Each row is a point on a landscape with many valleys, with its height.
A ball rolls from a point to the lowest of its 2 nearest points, and stops where none of them is lower. Distance is the straight distance between rows; heights are no part of it.
Kamif: [135 127 130  95 140 172 156 115  97 143 161  49 107 116 182 113 127  65
 176 129 111]  (h 110)
tusap: [160  86  55 167 215 131  95 128 156 135 112 150 117 164  78 160 144 136
 114 142 130]  (h 433)
Dez: [138 105 190 129  51 141 179 123 120 104 129 111 102 111 183 106 117 123
 130  86 145]  (h 368)
tifi: [ 81  80 169 126 115 126 138 145 154 145 117 109 110 145 161  73 132 128
 167 114 135]  (h 417)
relat: [137 130  87 119  97  66 166 115 102  80 151 167 144  89 122 163 149  98
 105 108  88]  (h 838)
vumep: [104 118 144 151 116  97 165 161 126 109  97 184 156 149  44 107 111 163
 105 109 149]  (h 766)
Fisu: [109 137 154 120 192 122 116 139 159 126 172  85 141 131 113 122 149 113
 136 148 124]  (h 501)
kore: [153 175 140 140 129 149 150 129 108  93 131  92 123  82 110  96 100 123
 114 154 152]  (h 249)
Mobes: [125 152 139 117 107  89 121 132  99 143 119 213 192 109  88 194 105 128
 121  81 107]  (h 901)
dud: [211 142 140 181 129 173 122 122  88 123 129 145 129  80 129 177  92 153
 108 116 157]  (h 166)
velu: [165 163 164 112 124 115 123 101 174  97 169  76 121 134 173 166 161 126
  70 159 149]  (h 469)
nisu: [115 191 174 100 157 137  95 149 141 129 180  52 145 101 124 115 134  94
 135 156 104]  (h 520)
pip: [127 117 134 173 123 135  82 158  86 148  98 132 144 105 102 115  79 116
 140 132  91]  (h 425)
zono: [ 90 132 116 114 101 166  74 152 103 194 110 120 111 158 159  87 104 156
 171 138 129]  (h 298)
zaf: [ 72 132 134 133 108 101  51 149 139 209  70 140 152 142 127 146 106 148
 169  90  93]  (h 403)
toz: [148 111 175 166 140 110 165 138 167  99 101 108 120 125 117 104 123 168
 111 163 188]  (h 493)
mip: [154 168 111 132  96 100 141 126  82  86 146 148 151  57 118 168 120  99
 102 121  89]  (h 864)
Pid: [156 130  80 138 149  94 110 121 108 114 135 124 124  91 133 148 136  84
 102 169  85]  (h 299)
vato: [132 105 118 133 105 115 167 121 114 106 140 167 121 125 134 133 139 139
 118 101 143]  (h 477)
sozu: [103 122 127 117 137 110 156 117 177 113  97 118 121 170 105  70 129 180
 125 189 189]  (h 719)
Gufe: [139  81 114 162 144 123 122 133 131 128 123 173 118 127 133 158 144 135
 128  98 124]  (h 478)
Nopaz: [ 84 137 159 116  94  93 131 158 117 117 131  78 139  89 126  81 105  89
 163 119  73]  (h 602)
Kav: [139 191 145 110 153 145  61 144 114 157 162  85 145  89 142 157 129 101
 127 165  94]  (h 536)
Tozi: [137 131 131 139 185 150  90 163  97 172 137  76 114 117 125 120 112  74
 163 159  81]  (h 288)
Dibop: [118  78 160 118 123 122 197 107 141 100 166 114 132 136 155 124 146 114
 156  81 135]  (h 70)
rozo: [154 158 164 132 121 147 102 119  78 167 125 161 177  99 111 194  79 136
 157  50 148]  (h 333)
gofa: [111 185 132  75 142 140 155 116 118  93 199  68 155 108 117 112 130  91
 149 111 109]  (h 236)
zigi: [149  93 119 180 115 106  90 145 102 136  89 155 135  92 137 153 112 105
 118 117  72]  (h 484)
tava: [ 89  55 125 145 179  90 158  96 224 105 106 126 123 147 110 130 163 114
 137 118 107]  (h 552)
daka: [102 125 101 109 130 140 119 126 118 143 134 142 114 161 130  85 131 147
 138 152 150]  (h 139)
Dazi: [120 130 147 103 122 119 112 109 184 126 143 125 113 159 166 118 170 146
 106 141 152]  (h 272)
balu: [ 88  63  89 136 160  95 165  90 207 100  75 134 123 164  93 109 154 142
 125 153 139]  (h 643)
dake: [130 129 133 123 202 106  90 127 189 142 143  92 115 126 136 132 164  90
 125 172  93]  (h 534)
vefe: [127 165 176  99  98 143 143 132 128 116 172 133 152 140 135 177 150 128
 114  71 137]  (h 510)
sunal: [ 86 199 111  95 101 149 109 141  63 133 129 137 167 108  81  96  87 118
 148 132 109]  (h 311)
guga: [162 105 100 134 145 199 132 122  86 152 157 143 110 155 146 144 121 146
 148 109 163]  (h 259)
Fibis: [168 100 150 146 121 121 202  99 165  88  96  85 119 121 153 113 123 152
 121 187 172]  (h 461)
fek: [101 163 103  68  94 133 157 132  95 129 166 170 151 147 112 139 142 130
 130  96 131]  (h 423)
pifu: [ 77 155  76  83 108 126 118 139  70 138 148 146 154 137 103 116 128 109
 151 124  99]  (h 364)
pez: [155  88 115 152 209  97 123 105 179 138 105 104  97 121 133 144 155  74
 121 174  85]  (h 594)
Vonu: [103 161 140  91  85 187  95 136  97 179 137  96 117 160 176 121 125 144
 150 119 147]  (h 256)
Nubus: [144 114 122 160 210 132  59 156 134 176 110  99 118 140 103 127 125  86
 138 162  71]  (h 344)
tutek: [127  49  95 171 140 123  93 133 151 152  86 173  99 128 142 172 148 115
 145  72  88]  (h 353)
zov: [109 154 162  89  97 114 131 140 125 166 131 200 180 138 121 193 135 145
 129  62 131]  (h 920)
kiso: [173 133  96 146 139 143  83 118 137 145 118 164 105 138 145 146 135 171
 103 159 149]  (h 458)
mina: [124 188 129 131 100 163 137 139  75 101 124 121 139  75 104  83  82 109
 141 117 121]  (h 277)
zigos: [145 114 163 182 169 117 110 160 158 124 106 126 123 124  94 117 117 159
 111 154 151]  (h 518)
mufen: [146 139 121 136 141 130 136 132  97 112 147 109 128  81 126 125 115  95
 130 143 112]  (h 204)
Mif: [116 125 103 130 132 127  57 137 132 187 111 141 126 123 167 177 143 125
 152 114  88]  (h 559)
ror: [ 90 141 158 120  83 106 133 157 139 137  93 195 145 149  90  99 116 166
 112 115 135]  (h 751)
zeze: [103 157 205 122  81 136 126 154 128 126 132 104 135 110 139 102 115 133
 139 102 127]  (h 558)
zuk: [ 96 115  94 120  97 117  44 124 152 194  71 173 119 143 142 162 129 146
 153  96  97]  (h 486)
fim: [102 112  72 116 158 115 139 107 118 118 129 109 133 149 108  80 123 109
 132 181 122]  (h 234)
kov: [165 178 104 126  87 122 140 119  90 107 118 172 129 101 112 148 116 160
  84 151 151]  (h 337)
goli: [140  30 101 179 169 152 114 141 145 158  88 159  83 155 139 132 130 120
 159  91 118]  (h 128)
Fibu: [159 135 114 114 130  93 127  91 190 105 127 120 103 124 175 150 175 136
  82 171 147]  (h 385)
Novif: [122 110 130 121 153 133 132 143  92 161 126  60 100 102 158  96 112  57
 181 154  79]  (h 218)
kuli: [101 107 131 103 192 117 153  85 221 119 159  94 135 167 144 131 181 124
 142 160 124]  (h 357)
Veze: [203 173 139 149 123 193 131 111 100 107 142 116 123 118 136 178 112 153
  81 119 186]  (h 214)
dig: [144 147 129 145 130 138  79 133 169 149 100 152 106 159 123 115 130 199
 100 170 171]  (h 494)
vizo: [ 92 111 200 143 126 127 159 146 160 117 132 105 128 141 109  63 114 154
 145 127 160]  (h 455)
Sopu: [ 92 127  92 116 130 118  96 144  96 140 119  98 130 127 123  74 113  89
 137 172  84]  (h 317)
gol: [164 141  45 144 125 109 118 121  73 103 115 149 131 102 107 142 114 120
  90 175 113]  (h 404)
Vub: [191 104  78 156 112 140 142 112  89 114 121 164  97 103 161 156 123 140
 104 142 147]  (h 301)
Soru: [ 71 125 120 133  96 127  60 159 116 185  71 144 135 156 117  89  98 149
 159 123 101]  (h 345)
ful: [164 157  96 123  93 123 117 115 127 132 104 198 118 144 132 153 137 185
  85 147 164]  (h 402)
zon: [174  87 106 182  90  99 132 129  96 111  94 174 106  80 157 149 115 117
 100 123 105]  (h 408)
Foz: [123  79 149 114  79 110 164 110 143 121 130 121 103 121 203 115 147 114
 145 101 120]  (h 265)
Raba: [ 96 127 157  81  47 109 141 129 145 141 136 120 108 148 211 131 164 124
 136  82 119]  (h 278)
sitil: [114 175 128  63 114 144 159 113 127 110 197 136 148 178 118 153 164 132
 107 102 155]  (h 471)
lita: [ 65 133 163 125 131 124 105 175 120 160 133  87 142 121 119 106 122 113
 175 110  95]  (h 622)
pebe: [150 190 167 112 118 188 131 115  89 131 147 146 174 123 113 191 102 128
 130  48 160]  (h 292)
zeva: [103 136 115 137 125  76 177 151 108  82 115 159 176 133  21 113 118 128
 101 108 118]  (h 782)
Babib: [ 73 114 166 102  77 132 120 151 147 169 123  92 101 157 198 105 154 138
 160  88 132]  (h 363)
Nuzo: [198  97  76 151 172 155 146 111  95 134 141 129  93 121 151 150 129 111
 123 157 138]  (h 197)
Pefun: [155  60  82 175 182 150  81 124 178 156  94 160  82 158 105 144 140 137
 129 122 119]  (h 326)
nev: [150  98  36 156 171 102 111 123 122 113  91 145 137 152  70 137 142 139
  90 156 129]  (h 505)
Sirap: [144 177 106  86 151 176 140 112  87 115 181  63 127  99 146 120 127  71
 148 133 116]  (h 188)
Fadag: [126 135  95 137 108 143  68 147  76 167  98 119 125 112 133  97  88 111
 140 170  88]  (h 379)
Faso: [ 86 122 153 121 100 113 138 142 162 131  98 160 112 169 112  65 130 176
 121 143 162]  (h 735)
Pinir: [136  66 103 163 169  97 136 122 143 117 115 137 112 116 133 143 148  88
 126 129  94]  (h 555)
kem: [ 98 112 132  80  85 128 124 107 171 141 131 155  96 174 191 137 187 143
 121  90 143]  (h 65)
vot: [155  86 174 154  90 124 196 108 144  94 118 112 105 106 165  97 112 138
 118 130 162]  (h 418)
piled: [127 128 130 109 118 194 123 122 100 152 150 123 109 174 154 107 127 152
 135 130 176]  (h 207)
Bekav: [117  93  78 132 148 103 153 114 160 104  83 155 113 170  94 104 141 170
 115 162 177]  (h 695)
bom: [204 120  98 182 173 152 126 135  89 124 133 137 117  99 109 172 105 128
 116 143 139]  (h 97)
sebun: [ 92  95 145 112 162  85 159 108 198 102 155 122 139 145 130 130 171 121
 143 112 116]  (h 444)
Guvu: [115 119 169 147  72 117 136 152 105 120 106 115 114  82 143  78  93 111
 142 126 108]  (h 578)
Voba: [160 199 154 116 125 212 117 106  98 120 162 129 146 158 121 182 111 148
  95  96 186]  (h 257)
rovam: [144 122  93 146 200 137  74 138 145 152 133 127 119 147 107 138 137 130
 124 164 117]  (h 401)
Sule: [ 98 129 157  89 159 139 175  85 190 109 175  73 148 187 139 105 152 146
 138 158 156]  (h 279)
valol: [108 157 165  65 117 131 188  88 155  79 187  59 151 140 140 103 127 115
 142 110 118]  (h 287)
rez: [ 90 110 178 149 180 133 133 160 144 126 150 110 148 137  80 104 125 133
 153 111 141]  (h 479)
pili: [141 182 131 110  90 119 172 129 112  88 121 134 133 106  91 103 115 151
 102 143 164]  (h 284)
nir: [169 108  92 136  89 106 197  99 100  79 117 145 110  96 147 129 124 132
 103 143 157]  (h 400)
vitu: [133 107 159 122 159 136 191  99 164  96 172  87 140 147 134 130 146 133
 130 130 161]  (h 209)
Reriv: [139 177 137 126  91 110  99 123  76 136 120 166 174  69 117 179  94 115
 125 111 100]  (h 881)
Fase: [118 154 102 103 115  74 180 134 113  84 156 175 166 121  65 154 141 122
 102 103 112]  (h 805)
Zof: [133 191 190 101  60 136 138 129 121 105 152 107 143  96 151 143 126 115
 111  83 115]  (h 538)
dipef: [131 112 140 165 160 151 110 152 156 143 103 143 113 171  93  93 112 199
 125 153 185]  (h 517)

Where does a ball stop that starts at each point below?
zov: mufen
dipef: mufen
Nopaz: mufen
Mobes: Dibop
Faso: Dibop

Call two points neighbours if one is among the 2 nearest of the other. Go from one point of each pair to the other, from neighbour to neighbour, staying as low as possible. Name the highest point that can't be avoided.
Dibop and kem: Raba
piled and Kamif: Gufe
piled and bom: guga
Kamif and goli: tusap
